Points, in no order, along strands that fork and pass close to each other.
Two points are linked if the straight distance between their rows is under 43.8. Some points are linked to none.
lut: [-17   3  16  24  -1  16   4  -8   6   4  10   4  22   5 -14  13  -4  -2
  12  13 -16  -7]
mosa: [ -3  -8  -2  11  22  21 -21  -4   1 -20  -3  -9 -11  -1 -10 -12  12  -7
  18   4   4  11]
mube: [  2 -13  17  -7  15  26 -10   6  -3 -23 -10   4   6 -10  -8  -2  12  -8
  20 -19   6   0]
Donur: [  1  -3  -3  28  -8  22 -14  -4  -8  15   2 -21   3  25 -19  -7   9   6
  10  17 -10  -3]
zalad: [  3   5  13   7  -3  -6  -9 -11  15  32   9   5  20   3 -22  11  16 -22
  10 -26   0  -1]
zif: [ 15  -5  17  -9  -5   1 -15 -20   9   5   2  13   8  13 -13  -3  20  -9
  16   1   5   2]
Zaf: [ 13  -3  22  18  11  23  -7 -17  22   5   0   7   5  -5 -23   9  15 -24
  16  -7  19   6]
fol: [ 12 -17  15  -8  13  16  -1  -8   0 -13  -7  11   1   7  -2  -5  10  -4
  18  18   8  12]
vitat: [  3  -7  -5  12   3  20  11  11 -11   6  -7 -16  -3  21   3 -11  -7   6
   7  29  -5   5]
Kon: [  5  -6  11   1  21  32   6  -2   6   1  -4   1  -2 -22  -9   0  -6 -27
  23 -24  25   0]
Kema: [-19 -13  -5  -6  13   3  -6  16  -1   2  -1 -21  -4  -3  -8  -6  -9   8
   9   7 -19  13]
gute: [  6   5 -14   9  -8   4   5   0 -36   8  10 -19  15  -5  12   3 -34  14
   3  14 -20 -15]
Vut: [  7   0   9   4  -2  12  -5  -8  18  38  10  19  27  -6 -30  14 -13 -26
  15  -7  11 -14]
debu: [-13  10  -9   0 -12  -2   4  -5  16  -2  13   4  -4  12  -1   8  19 -20
  -2  12   4  -5]
tes: [ -4   0  11  17 -10  -8 -17 -12  21  11   4  -4   2   8 -17   6  30 -10
 -10 -10  -1   6]
Rurok: [  1   2 -16   1 -14 -17 -21   0 -13 -15   5 -17  -9  -6   4 -11  -9  13
 -20   2  -7 -20]
keso: [ -3   5  19  12   9 -15   1 -24  -5  11  13  11   9  -7  16  -3  -8  -6
  -6 -12  -8 -17]
guf: [ -2   9 -14   0  -9   5   6  25 -32  -9 -19  -2  -5  12  20 -14  -6  31
  -6   1  -7  15]
momis: [ 10  17   8   0  -3 -11  -3 -12  18  14  -2  15   4  -9  19   0   8 -24
  -1 -27   6 -15]
kesi: [  6   7 -13 -16  -2 -13   5  11 -16 -21  -6   5 -17  -3   8 -12  -2  11
 -16 -21  36  14]
Duvu: [ -5  16  13   6   8  -2  -2 -27  11  10  20  19  19  10 -12  -5  -5 -14
  21  14   2 -12]
Lebes: [ 17  -3  10  -6  11  18   6   2   5  -7 -14  -5   1 -29  -3  -5 -12 -17
   4 -37  30  -9]
pimev: [ 12  11   8  12  -3   7  -6   0  22  35  -2  25  25  -3 -22  17  -8 -36
  18 -15   6 -30]
lir: [-20  -5 -10   1   1   2  -8   5  -7   0   2 -10  19  -4   8  -2 -13   0
 -17  -5  -9 -12]
gana: [ 24   0   4 -20   2 -15   6   2   1  -4  -8   3  18 -22   9  -4 -20  -5
 -13 -22  21   2]
guli: [-12  -2  11  13  -7   6  -7  -9   0   2  16 -12   3  13 -30   5  17   2
  27   1 -15  -3]
mab: [-25  11   0  10   7   4 -15   3  -2 -11   4   0  -4  14  -6 -13  21 -13
  21   1  -4  10]
tufef: [  2   7 -16  -1  -3 -15  10  10 -24 -19   2 -20   1 -13   9  -6 -23  18
 -15  -8  10   3]
Noba: [ -8  -6  -3 -12   4   6  23  -7   0   1  10 -11   4  -7   9   5  -3   7
  -2  -9   7   8]
Tasir: [ -4 -13  24   1  25  12 -10  -1  16  -3   0  19   2  -4 -20  -2  -6 -22
  23   2   2 -22]
zusez: [  0 -13   9   1  14  10 -24  -4   6 -14  -2  -5  -4  -3 -15 -16  -7  -7
  14  14  -2  -2]
tubu: [ 12 -11 -17 -10  -8   3  10  22  -9 -18 -10 -20  -5   9  -6   4  -1  35
 -28   5  19   5]
Dorer: [-17   8 -18  12  -8   3  -3  21  -2 -11 -21   9 -22  15  11  -4   5   8
 -30  17  -2  11]
ramop: [-24   4   8  -3   6  -1   3   3  -3 -11   2   3  -3   4   3  -4  10   1
  20  -6 -15   7]
Neni: [ -7   7  -3   3   1   5  -8 -11  30  -2  13   2   4  15 -18   4  26 -26
   5   6  12  -8]
gek: [-11   9   3  -4 -12 -22   5   6  15 -11  -1  20 -17  -8  12  12   6  -9
  -8   3  -8  12]
zeg: [  0 -14  18  -6  24  19   4  -4  -3 -14  -3  -1   2 -14 -11  -8 -11   8
  14 -14  10  -8]
Lile: [  1   9  -4   2  -9 -26   2  -5 -14  -6   4  11  -4   1  21  -7 -17  -1
  -4  25  -9   6]
finek: [  8   1   3   0 -10  -8  16   0 -12 -13   7  -5  23 -31   7  18 -22   5
 -17 -21   7   0]
tuvo: [  9  -5   9   7   9  11   2 -24   2   9   9   6   6 -11  -5 -10 -30 -14
   6  10  18   0]
fizez: [-22  10 -13  -4  -3  13 -16   0   2  -4  12  -2  14  18  -8  -9  10 -11
  17  12  -3   4]
dega: [  0 -12   4   6  29   4   9  20 -11 -21 -19 -16  -5   0   3 -13  -4  25
  -7  -4   3  10]
rop: [ -8  11  -8  17 -12 -14   5 -10   0   7  14  -8  -1   7  11  19   8  10
  -6  21 -31  -9]
kato: [ -9  13  12 -13   5  -2  11  -2  11   0  10  12   4  -3  -5   1  -1 -26
  37  -8  -4  -6]
Semub: [ -8   1   6  14  11   7   6 -25  -1  21  18   7  15 -11  -2   0 -31  -1
   7   7   1   2]
ped: [ 11   5  -6   3  -8 -10   7  20 -28   3 -16  -5   0  11  21  -8  -7  37
 -18   3 -17   5]
zafig: [  1 -12  -8   2  -9   1  14  31 -19  -3 -26   4 -10   9   7   3  -3  21
 -27   5   5  29]
sevu: [-16  -4 -19 -13  -4  -2  -7  16   1   2  -4  -2   3  12   8  -2  -3   8
 -11  22 -14  11]
Vub: [-10  -3  10  20 -12  15   4  -6  -6  -5   9  -5  19  -8  -7  15 -24   7
   4  11 -22 -16]
tute: [-10   2   2  26   5  10 -15  -7  -2   9  11 -13   5  21 -32  -6  14  -4
  20  10  -9  -4]
lino: [ 11 -14  -2 -27  16  -2  -2   3 -12 -14  -7   7 -19   2   2 -19  11   3
   6  -9  24  11]
Mafu: [  1 -22   3  -3  16   0 -10  20 -14 -16 -18  11 -16  12   1 -12  24 -15
  -7  -9  14   3]
kes: [-11   9   1  -7  -3   7  24 -23   9   4  21   1  12  -1   9  11   5   0
   9   5   0   3]
zes: [ -7   5  17  -4  15   8   5  -3  24 -11   2  17   3  -2  -7   1   0 -28
  27   3   3 -19]
toko: [  2  -2 -10  -5   3  -5   7  28 -23   5 -22   6 -30  32  10 -13   3  27
  -9  18 -12  -2]
Mer: [ -2  -4   5   2 -10  -4   5  -5   5   3   5  -7 -14   6  -5   9  19  11
  10  10 -12  24]
gomun: [ 13  -9  -3 -16  12  -6  13   6 -15 -23  -5  -3 -19   2   2 -17   3   5
  -7 -14  39   3]
vik: [-17  22 -14   5 -11  -7  14 -17  -1   7  23   2   6  -1  17  20  15  -2
   4  -3 -10   2]
pipam: [ -8  18 -22   1 -19  -7 -11  -2 -10   5   3   2  -7   1  18   2   9  19
  -9   4 -15  19]
nimu: [ -6  -9  -3 -11  -2  -2   8   2   3  14   2  -6   1  -8   7   4   3 -14
 -12 -21   9  13]
nuko: [ 10   5  -8 -16  -9   1  -6 -12   4  14  14   9  25 -20   3  19  -7 -19
  -1 -16   0 -31]
gar: [-20   2   1  21  21  19   1 -17  11  26  21   3   9  -2 -17   1 -25  -1
   6   3   6 -12]
Bepe: [  2   4  12 -12 -19 -16   2   4  17  -7  -3  24  -3  -2   5  12  12 -24
   5   2  -5   8]
puvaf: [  1  -7  -4   9  30   8  13  32  -8 -28 -26  -9 -24  15   5  -8   9  28
 -11  10   0   1]
fevir: [  5   4 -23  -3   0  15  -4  27 -20 -12 -32   9 -31  18   5 -14  -3  20
 -13  22   8  21]
gifer: [ -9  15  -3  26  10  -3   0   0   4  19   0 -12   4  19  -3  -9   5   7
  17  25 -21  21]
Dul: [ 10  10 -22 -16  -7 -24  13   7 -16 -24  11  -7   5 -11  12  21  -8  39
 -22   2   1 -12]
Fotus: [-10   6   6   4   0  -4   0 -14  11  15  11  -5  12   8  -7  10  21  13
  12  -2 -19  18]
suzu: [ 12   4  13 -15   8  21   4  -4  25  16  -8  18  18  -3 -10   8  15 -22
  35 -18   6  -8]
rebon: [ -7  27 -21  15 -21   2   0   3   2   6   8  -5  -7  19   4   4  13   8
   9  30 -20  15]
Todol: [ 11 -10   5  -6 -14   9  13  11 -17 -18 -15  -1  13   4   6  -2  -3  24
  -9  12   1  18]
buvug: [ 19  -8  12 -20 -13 -10 -17 -22   3   8   9  11   9   2  -8   0   2  -3
   7  -2  -3 -15]
surif: [ -4  -3   2  -2  -6  -9   0 -15  12  16  14  -7  15  -8  -1  22   8  14
  -2   2 -24  10]
bem: [  2  -7  17   8  -3  15  10  -6  19 -17  -4  -8  -8 -17  -4  11  13 -10
  -3 -12  12   8]
vazus: [  5  -1   8 -14  -5 -19   8   2  -7 -21   0   7  -9  -5   6  -5  -3  11
  -6   1   2   3]
figod: [ -9   1   6  16   1  -2  -4   4  -4 -14 -14   7 -14   6  11 -14  10  -1
  -5   6   2  13]
tutur: [-18  -8 -14 -18   1 -10  -5  11   2   4  -1   3  17  -1  11   3  -5  -1
 -17   2  -8   4]
Maf: [  4   4 -18 -23  -6  -4   8  15  -7 -24 -10   9 -33  -1  -7   0   3  26
 -19  -8  28  20]
sisov: [  8   8   4   0   3   1  -7  -5  -2 -16 -11 -10   1  -5  12 -14  -3  35
 -10   2  -6  11]
Vesez: [ -4  -4  -3  15 -15 -14   9   2  -3  -1   0   0   8  -2  19  18  -1   3
 -34  14 -12   1]
did: [  3   2  11  26  19  17   8   7   7 -14 -16  -8 -14  12  10  -5   9  12
   8  30 -17  12]
finam: [ -2  17  14  -1   3  -3   9 -17   7  18  18  26  19   1 -12   9  -1 -22
  35  -8  -3 -12]
lemu: [-14   3   4  12  22  21 -26 -11   2   1   7  -8   0  -2 -20 -14  10 -11
  28 -13   6   7]
tok: [ -1  -8  -4 -26 -26  -9  -5   9 -13  -2  -2  13  -5   0   2   5  13   0
  -2 -17   0  14]
gatig: [-15   5 -11 -15 -20  -5 -14  14 -16  -6 -12  21 -14   4   5  -3  10   6
  -3  -6  -7  29]
sifa: [ -1  -6   9   9   1   2 -25 -20   4  17   6  -3  13  -3  -7  -9   3  -6
  -8 -18   4  -3]
dez: [  5   5  12   4  16   3   5  -6  11   0   0   9  -9 -12   2 -12 -18 -39
  13  -6  23 -14]
bitu: [  0 -15  -4 -22  -3 -26   5  35  -8 -22 -13   5  -4   0  -8   0 -11   4
 -20   7  11   4]
tezen: [  7   4  -2 -11  -3 -13 -10 -19 -15   8  22  11  22 -22   8  24  -2 -13
  -2  -7 -10 -39]
lini: [ -5   4  -9  -5   1  -1 -22 -14   1  -1   6  -5 -13   4   5 -21   4  -3
   3   3  12   8]
Liki: [ 11  11  -2  -9   1 -27  11  10   0 -25  -6   3  15 -12  11  10 -12  25
 -31  -8  18   4]
donap: [  6 -17  14   7 -14   2 -10  -4  -6  -3  -6  -5 -13   4  -8  -1  22  10
  -1  -4  -4  20]
nises: [-10  17 -19  14 -19  -3   4  15   3  -1 -10  10 -14  17  17  11   4  15
 -22  32 -18   6]
ber: [ 10 -13  18 -18  -3  -9   2   9  12 -18 -11  13 -13  -8  -6   5  13 -18
  12  -1   2   6]
Des: [-10  -7   1  -2   6  24  -7 -11  12  -7  11  -9   2 -11 -16  -4 -12  -4
  -2 -10  11 -26]
fafov: [ 15 -15  -8   0  15  23   6   6  -6  -2 -10 -25  -9  14  -3 -15  -5  20
   2  25   0   0]
forif: [ 19  -5  -4  -6 -11  -9  19  -4 -24  -3   5 -19  -3   0   8  -1 -10  34
  -4   1  -4  -8]
vizun: [ -6  16  -2  30   2  -7   4  -2  -9  27   6 -10   9   9   9   2  -8   6
  10  17 -30  16]
Gelen: [  2  19 -28  -3 -20   6   8  27 -36   3 -20   7 -20  15  18  -6 -10  30
 -11   9  -7  16]
nuda: [  1 -14   8 -14  -1   1  10  14   6 -17 -12  11 -18  -9  -3   8  17   1
   1  -2   5  27]
kib: [ -3   1 -22 -22 -10  -1  -5 -17  -5  -1  22  -7   9   4  10   8   5  12
  -6   6  -5 -20]
Bimik: [ -2  14   2  18   8   2 -13  -8   7   5  -1   4  12  28 -15 -12  23   4
  19  26 -11  20]
Zugis: [ 25  15 -10 -17  -8 -12   1  -3  29  27 -10   8   7 -25  11  20  -6 -25
  14 -21  -1 -19]
supa: [  6 -14   0  17  -4  15 -19  -4  -8  10  -5 -20  -1  20  -9 -10  10  13
  -6   7  -7  -2]
gavul: [  4  -1  10   4  10  16  -5 -18   6  -3   1   3   5  18  -6  -7  15   9
  24  25  -4  16]
Fofuv: [  1  -6  12   0   9  19 -11  -2   3  33  12  21  17  -1 -35   4  -9 -21
  31 -17  11 -10]
tapo: [ -5 -11  12  28   3 -10  -8  -7   7  13   1 -13  -8   7 -13   1   0  -9
  -7  16 -11   6]
bazes: [ -6   9 -26 -23  -7 -11  10  16 -10 -15   2  -3 -10   3  12   6  -3  37
 -18   5  -5  -2]
vugu: [ -3   0   4  15   4   1   8   8   4  -8 -14   6 -10  12  12  -4   3   4
  -4  27  -6  24]
Karir: [ -3  -7  19  12  15  10  20 -18  11  11  15   0  -5   1 -13   6  -3  -9
  20   6   5   8]
piput: [  5   0  -7 -17  -2  -2 -10 -27  12   4  18  -6   7  -5   4   3  -3   4
 -15  -1   2 -27]
teged: [  4  10   5  -3  -5   7 -10 -13  30   7  12  12  11   7 -20   7  16 -29
  14  -4   7 -30]
Pem: [  5  11 -12  12  -2  -8   6   7 -11  16   1 -14  -2   7  21  -3 -19  14
  -2  27 -26   5]
taza: [ -9  -7  -4   4   8  14   1  -1   0  -6   6 -21   1   5  -4 -10 -14  16
   0  12 -11 -25]
miv: [ -3 -13   8   9   8   0 -13   6  -6  -7 -13   9 -14  12   0 -13  16 -20
  -3   5  10  10]
vuler: [ 15  -1   8 -10  -7  -3   1 -24   9  -7  12   5   1  -3  -3   0  -3  -4
  -5   0  10 -25]
sige: [ 10  -7   7  -1  16  -2 -16   6  13   1 -13  18 -10  10 -11   2  33 -35
  18  -6  12  14]
tepo: [  6  -5   8  -2  11   0   6 -11  -3  -7   3   2   0 -11   4 -16 -21 -19
   5   2  21  -3]
Finon: [-14  18 -23  -8 -19  -6 -18  11 -14  -1 -12  18 -18   0  13  -4   0  22
 -15   3 -12  26]
sikip: [ -6  -5  10  15  17  -3  22 -17   5  13   7  -5  -8   9   7  -6  -5  -4
   1  15   3   8]
fipe: [  8 -17  -3 -23  -8  15  -3 -12  -6   1   8  -8   1   4 -11  -8   6  -5
   8  -8  18  -6]
migu: [ 17  -8   1 -21   2   3 -14   2   1  -6  -8   4 -12  -8   0 -17   9 -20
   7 -15  26   6]
vep: [  0 -15  -8 -15  -7 -18   8  36  -9 -22 -12  -3 -17   6  -8   2  -8  19
 -14  20  -7   3]
Basof: [ -8 -14  14  18   4 -16   0  -1   2   5  -4  -9  -4  -4   1  -1  -8  -2
 -16   3 -10   2]
pugim: [ -6   2 -12   8  -7 -15 -24   6  -2 -18  -6 -11 -19   3   5 -19  -5   6
 -23   8  -5  -8]
bir: [  9   6  -5 -12   0 -10  -6   3  -1 -21 -10  -2  14  -9  11  -5 -10  35
 -26  -3   2  11]
mivus: [  2   5   3   0  -4 -22  -2 -24 -17   4  21   2   6 -15  13  10  -7   0
  -2  -5 -14 -24]
Soso: [-14   9   8  13  19  25 -18 -17   4   9  11   3   5 -14 -12 -11 -10 -13
  17 -22  11  -5]
Fibi: [  3   5   5  -3   0  -3   5 -14 -16   0   9   5  24 -26  12   1 -27   0
  -6 -18   5  -7]
kor: [  8   8  12  13  15  13  -4  -1  28  33 -13  20  12  -4 -12   5  -6 -33
  16 -24  12 -27]
bafa: [ 11  -7  -1  -1 -17   6   4  11 -18   5 -14  -3  15  13  16  -1  -1  29
  -9  14 -18  13]
zomet: [ -8 -10  -7  -5  -3 -11  11  27 -12 -18  -6 -20 -10  -1  -2  -1 -13  21
 -10   7 -13  -5]
Sef: [ -8   8  -6  -6 -12 -14 -14  -4  -1   9  11   1  11 -10   1   4  -4 -18
  10  -3 -10  18]
zato: [ 13  -2  21 -10   6  24  -1   6  16  -8 -16  14   8 -11  -5   5  16 -23
  25 -22   7 -11]
vib: [ -1 -14   9   4  20  -4  -8   1  12   2   5   3 -15   9 -23  -1  22 -33
  20   2   8   0]
laf: [  0 -16   5   6  17 -12   9  20 -17  -2 -16  -1 -23  22   6 -16   6  12
  -4  18  -5   0]
som: [  5 -15  10 -22  13 -21  -8   8   0   0  -7   6  -5  -6   1 -15  -6 -10
  -7 -12   7  -8]
sipop: [  3  12 -11   7  -7   0 -12 -31 -11  11  27  -7   9   1  -2   1 -16   9
  13  18 -12 -15]
rone: [ -4  -2   2  22  14  10  12 -20  -1  27   7  -8  10  11   2  -9 -19   5
   4  18   0   6]
feg: [ -1 -11   2  -8  -4   4   5   1  14  -2   3  -2 -16  -1 -11  11  20 -13
  12   4   7  31]
Nuf: [  6  15 -21   5 -12  -6 -12 -26 -13  10  19  -9  10 -10  16   6 -13   7
   2  23 -11   2]
Fisa: [-13  -4   9  27  -5  -7  -5  -8  12   9   8 -12 -11  15 -13   4  23  -8
  -9   3  -7   1]
livu: [  9  -5   6  18 -14   5 -16   1  -4   5 -10 -17 -15  16  -1  -7  18  20
  -3   7 -18   7]
Funi: [ -6   9   3   5  -4  -4  -9  -1   4   7  -3   6   2  -3  10 -10   9 -33
   0 -28  13  -5]
demuk: [ -5   9 -19  10 -15   1 -13  15  -9 -22 -14   1 -24   7   8 -10   1  10
 -32   7  11   4]
mipuf: [-23  -7  12  15  -3   7  -2   0 -21   7  10  -8   2   3 -11  -3   6 -13
  15 -22  -3  -6]
vir: [-15  20 -10  13 -12  -9   9 -14  13   3  20  -2  -9   7   3  10  16 -13
   4  10  -1  13]
Mem: [ -4 -12  17  26  26  18   6   1   2  -6  -8 -10  -8  14  -8   0  10   3
  18  21 -13   4]
rik: [ -5  -8  -7 -18 -19  -5   9  -1 -16  10   1   9 -10  11   9   2  21  12
  -6 -14   2  16]
piz: [-15  -3 -12  -8  -1  10  10  13  -6 -12   4 -23  -1   8   3   0  -8  22
   4  14 -21 -18]
mek: [  3   5  -9  16  -3  22  25  16 -15  16  -3 -22 -10  30  13  -7   1  11
   7  19 -12  -1]
Tivu: [-12  11  -2   6 -10 -15  21   8   1 -17  -4   8 -26  -9  13  11  -1  13
 -13   7  -7  20]
ronab: [  3  10 -17   9  -1 -15  -2   4 -12 -19   5 -27  -9 -12   8 -14 -27  18
 -15   6   1 -16]
bivag: [ -5  -3  -3 -14   6  10  19 -10  15   9  15 -10   9 -23   1  15 -12  -4
  -2 -22   6 -10]
moz: [-17  10 -21  10 -10   4  -3   1   6   8  19 -14   9  18 -10   3   8  -2
  10  24 -13   7]
kov: [  9   0 -15   0  -1   9   9  25 -20  -4 -23   6 -35  32   6  -9   7  16
  -1  33   0   8]
Koli: [-16  -4   3  11  13  25  -2 -13   6  -7  13 -17  -3  -6 -13  -6 -15  15
  -1  -4  -1 -27]
Daz: [  5  -7  -3 -23  -9  -7  21  24   7  -9 -16  15  -6  -3   6   9  10 -16
 -18 -16  22   0]
Tik: [  9  -4  15  -5  -6  10   3   3  24 -25  -5  -3  -1 -21  -8  10   3 -16
   1 -12   7 -14]
bas: [ 10  -2   7 -19  -8 -14  22  15   4 -24  -7   9   6 -10   5  10   1  -2
 -15 -18  15 -16]
Zum: [ 11   7 -22  11 -19  -5   0 -19 -20  14  15 -17   1  -2  20   9  -8  11
 -16  17  -6   1]
nesas: [ 25  11  -8   3  -1  15  17  21 -12  11 -15 -15 -20  26  18 -13  -2  27
  -3  22 -11   1]
Vitu: [-11  -1  -2  13  -6  10   1  -7 -20   4   9  -7  27  -6   6   9 -24   8
  -5   6 -14 -16]
lipe: [ 18 -12 -12  -8   1  10   7  14  -3 -11 -13 -23 -11  13  -1  -9  -4  35
 -16  16   3   0]
Ruz: [ -6 -12  12 -19   8 -25 -10  10   3  12  -5  11   3  -5   1  -4   1 -14
   1 -14 -11   4]
genog: [ -4  -3   5   2   6  -5 -13   8  14  -3 -13  10  -4  -2   5  -8  10 -33
 -10 -11  13   1]
nidab: [ -1   6 -13   4 -12  -4 -29 -19   7  10  12 -11   0   1  -3  -6   8  -3
 -12  -2   2   5]
Pege: [  3  -4  -7 -20  -9  -6  13  14   6  14  -8   8  -1  -7  13   5   6 -24
  -9 -27  16   5]
Tov: [ -6   3  11  12  25  34 -12  -3  11  14   4  14   2 -21 -20  -4 -14 -21
  24 -30  19 -10]
Nime: [ 20  20 -11  -2  -3 -10  -6  -2  37  36 -20   7  12 -12  -3  10  -1 -29
  29 -19  -2 -23]
dasu: [ -5  -7  -4  -2  18  -5  10  25 -16 -26 -14  -3 -27  20   5 -20   6  15
  -5  12   3  -9]
mozen: [-10 -14  22  16   2  12   0  -2   5  -7  -3   0  11   7 -13   4   4   3
   8  16 -16  -4]
gekef: [ -2 -14  11  -1  21   7 -20  -4  10   0   0   8   1   6 -21 -12  -1 -27
  16   8   8  -6]
Sil: [ 10   7   2  -2  12  -1 -19   6  27  15 -14  14   5  -1 -12  -3  16 -44
  21  -7  10   7]
davot: [ -4 -14  20   6  20   4   6   5  -8 -13 -10 -13   1 -11  -3  -9  -6  15
  -1 -15  -2   2]
mif: [  7  -4 -13   4 -21  -8  17  -7 -18   4   8 -17 -10   3  11   8  -2  14
 -15   7  -3   2]
daf: [  4 -15  -4  -5 -13   8   9  16 -16 -10 -20   9   4   8   7  -1  11  18
 -19   1   9  24]
Kazeg: [ 20  -6   4  -9 -12 -17  13  -4 -20 -23   7 -11   9  -3  -2   1 -16  27
 -12  -4   9 -20]
vuk: [ -5  15  -6   6  -7 -11  15  -3   8 -15   3  -7 -20  -6  18   7  -4  20
  -5  17 -14  11]
fupu: [-17  -4   3   1  15  19   2  -6  14  24  21  11   8 -15 -18   6 -26 -14
   8 -15   8 -27]
Tor: [  1  10   8  -5   4 -10   6 -20   3   3   3  13  11  -5  25  -3   4  -2
 -16 -21   6 -12]
bovu: [-16 -13  13   3  10 -22   2  11   5  10  -4  -2  -6  -2   1   0   3  -8
  -3  -4 -16  15]
lal: [ -1 -14   2  -7  -8  -4  10   1   4   6  -3  -8   7  -7   7  16   7  27
 -17  -1 -19  15]
diz: [  2  11  -9   4 -13   9 -12  -9   0  -7  -5  -4   1   0  18  -5   5  28
 -10   4  -9  22]
Kuru: [  5  -5 -25  -8 -15  -2  12  31 -15  -8 -20  -3 -11   7  -3  10  -8  35
 -35   7  11  19]
Mefel: [  8 -19   3 -28   5 -29  -2  26  -4  -7 -16  11  -2  -4  -1  -4  -5  -2
 -20 -10  12   7]
liri: [  0   8 -11 -15 -16 -16 -17  -2  15  16  12   7   3  11  -7   5  27 -26
   0 -16   1 -17]
sifo: [-18   3 -18   7   1   1  -5   9  12   7   3 -11  12  12   2   1  -8  -3
   0  32 -17  10]
Selag: [ -3  -2   7  14  -3   3 -23 -11  10  22   6  -4  11   2 -25   1  18 -20
   1 -25   5   3]
lav: [ 13  -4   7 -13   9  -7   6   1   4  -6  -4 -10   3 -26   1  -5 -13   0
 -10 -29  22   4]
pafik: [ -4  10   2   5   2   0 -12 -30   0  18  24   5  15  11 -14  -2  -3  -1
  15   6  -4 -15]
Deko: [ -9  -1 -20 -31  -6  -3   9   0 -12  -8  11  -5   5   6  12  -3   2  20
  -4   3  -2  -8]
kef: [ -2 -11   5  21  -3 -14   8   9  -4  -3  -7 -14   2  -3  10   5 -14   9
 -28  11 -16  -7]
fugiv: [  7   1 -17 -25 -11 -20  10   4   3  -5   6   5   7 -23  14  19  -4  -3
 -21 -11   5  -2]
Lufun: [ 11 -13  21   7  13  13  -2 -11  23  -5  -7   4  -8  -9 -10  10  26 -14
   5  -8   9  14]
Ven: [  1  12 -12  -2 -13 -12   9   5 -20 -23   5 -10  14 -28  14   9 -18  13
 -16 -20   9   8]
ril: [  5   8 -14 -18   4 -28   7   3   0 -10  -1  12   8 -12  21   7 -10   8
 -37  -7  14  -1]
zufu: [ 21 -13  23 -20   4  -6   4   9   6 -22 -18  11   5  -5  -4  -2  10  -3
  -4 -19  13 -20]
Vekap: [-18   7  19   3  13   3   5 -13  10   3   8   1   5  -3   1   1  13   6
  20 -19 -13  10]
Vulab: [  1  -5  20  17  17  24   4 -18   8  15   9  11   7  -3 -25   7  -3 -17
  24  -1  15   8]
goz: [-11  -3  19  14  -1   4  -7  -3   6  10  14   0   5 -13 -29   9 -10 -22
  17 -11  -8 -11]
pupir: [  2 -15   4 -15   3  25  -8  -8   1  16   7   3  12   0 -23  -5  -4 -17
  21 -11  17 -10]
gipi: [ 20   0 -11 -12 -17 -24  15   0 -23 -24  10  -7  15 -12   7  17 -12  19
 -22   2   9 -17]
sus: [ -3   0   3 -12   5   9   2 -11  12  17  15   5  17 -18  -7   9 -14 -11
  11 -18  -1 -17]
zevok: [  2  21 -28   4  -9  12  10  38 -27  -2 -35  10 -30  13   4  -4 -15  28
 -19  11   0  19]
vola: [ -4   8 -16   8 -21 -13   6   3  -3  -4   3   7  -1   9  20  21   8  16
 -24  27 -24  -7]
lonir: [ 10  -3  24 -13   1   2  -5   2  10  -6 -12  14   4  -9   0  -4  12 -16
  14 -30   2 -16]
puf: [ -3   4  -5  -6  -3  -7 -12  -6 -11  -4   2   2 -21  -4   8 -23   6 -15
   7 -14  15  14]
beg: [ 15   8  -7 -20 -12 -16   5  -1  21   9   2   6  11 -32  15  29  -2 -16
  -7 -17  -4  -5]
rikos: [ -3  12  -9   3  -4 -20   9  -5  -2 -10  12 -11 -10 -13  17  16  -6  23
  -6  17 -26  -8]
Ver: [ 16  14   0  -5   3  -8  -4   4  34  31 -18  14   6  -5  -1   5  13 -38
  20 -17   5   3]
kufo: [  9  12  -5  18   3   1   3   2 -18  10   1 -22   2   2  18  -8 -28  19
   1  16 -25 -17]
gupa: [  6   6   9   7  13   7  -6 -10  20  19   4  13  -1  -4 -15  -5  -9 -41
  19 -12  18 -18]
Tufin: [ 16   3   7 -11   3  -3  -3  -5  -6  10  -5  10  24 -27   8  -6 -28 -18
  -5 -27  13  -9]

A fork is a point with three links. Follow the links from the first point to the second and name the forks in between, in order.
Ven, Fisa -> vola, Basof
Mem, moz -> Vitu
finam, Lebes -> gekef
lonir, daf -> zato
Mefel, tufef -> Basof, vola

Follow the links from the first point to the second, and from the first to the third. Name the last point that the two ways share.
finam, ril, tufef -> gekef
puvaf, rone, keso -> sus
suzu, Karir, debu -> Noba
nidab, taza, Tivu -> Basof

Name the points in between on the shortest way along the links from the first point to the second, in order.
gek, mab -> Bepe, ber, nuda, feg, Mer, Fotus, Vekap, ramop
did, dez -> vugu, figod, miv, genog, Funi, momis, Tor, keso, mivus, tezen, nuko, sus, fupu, gar, Semub, tuvo, tepo
tute, moz -> Donur, supa, livu, donap, Mer, Fotus, Vekap, ramop, mab, fizez
Bimik, genog -> gifer, vizun, Pem, kufo, gute, Vitu, Vub, lut, mozen, Mem, did, vugu, figod, miv
rop, Koli -> vola, Vesez, kef, Basof, bovu, Ruz, som, Mefel, bitu, vep, zomet, piz, taza
mosa, Kazeg -> zusez, gekef, Tasir, zes, kato, finam, Duvu, pafik, sipop, Nuf, Zum, mif, forif
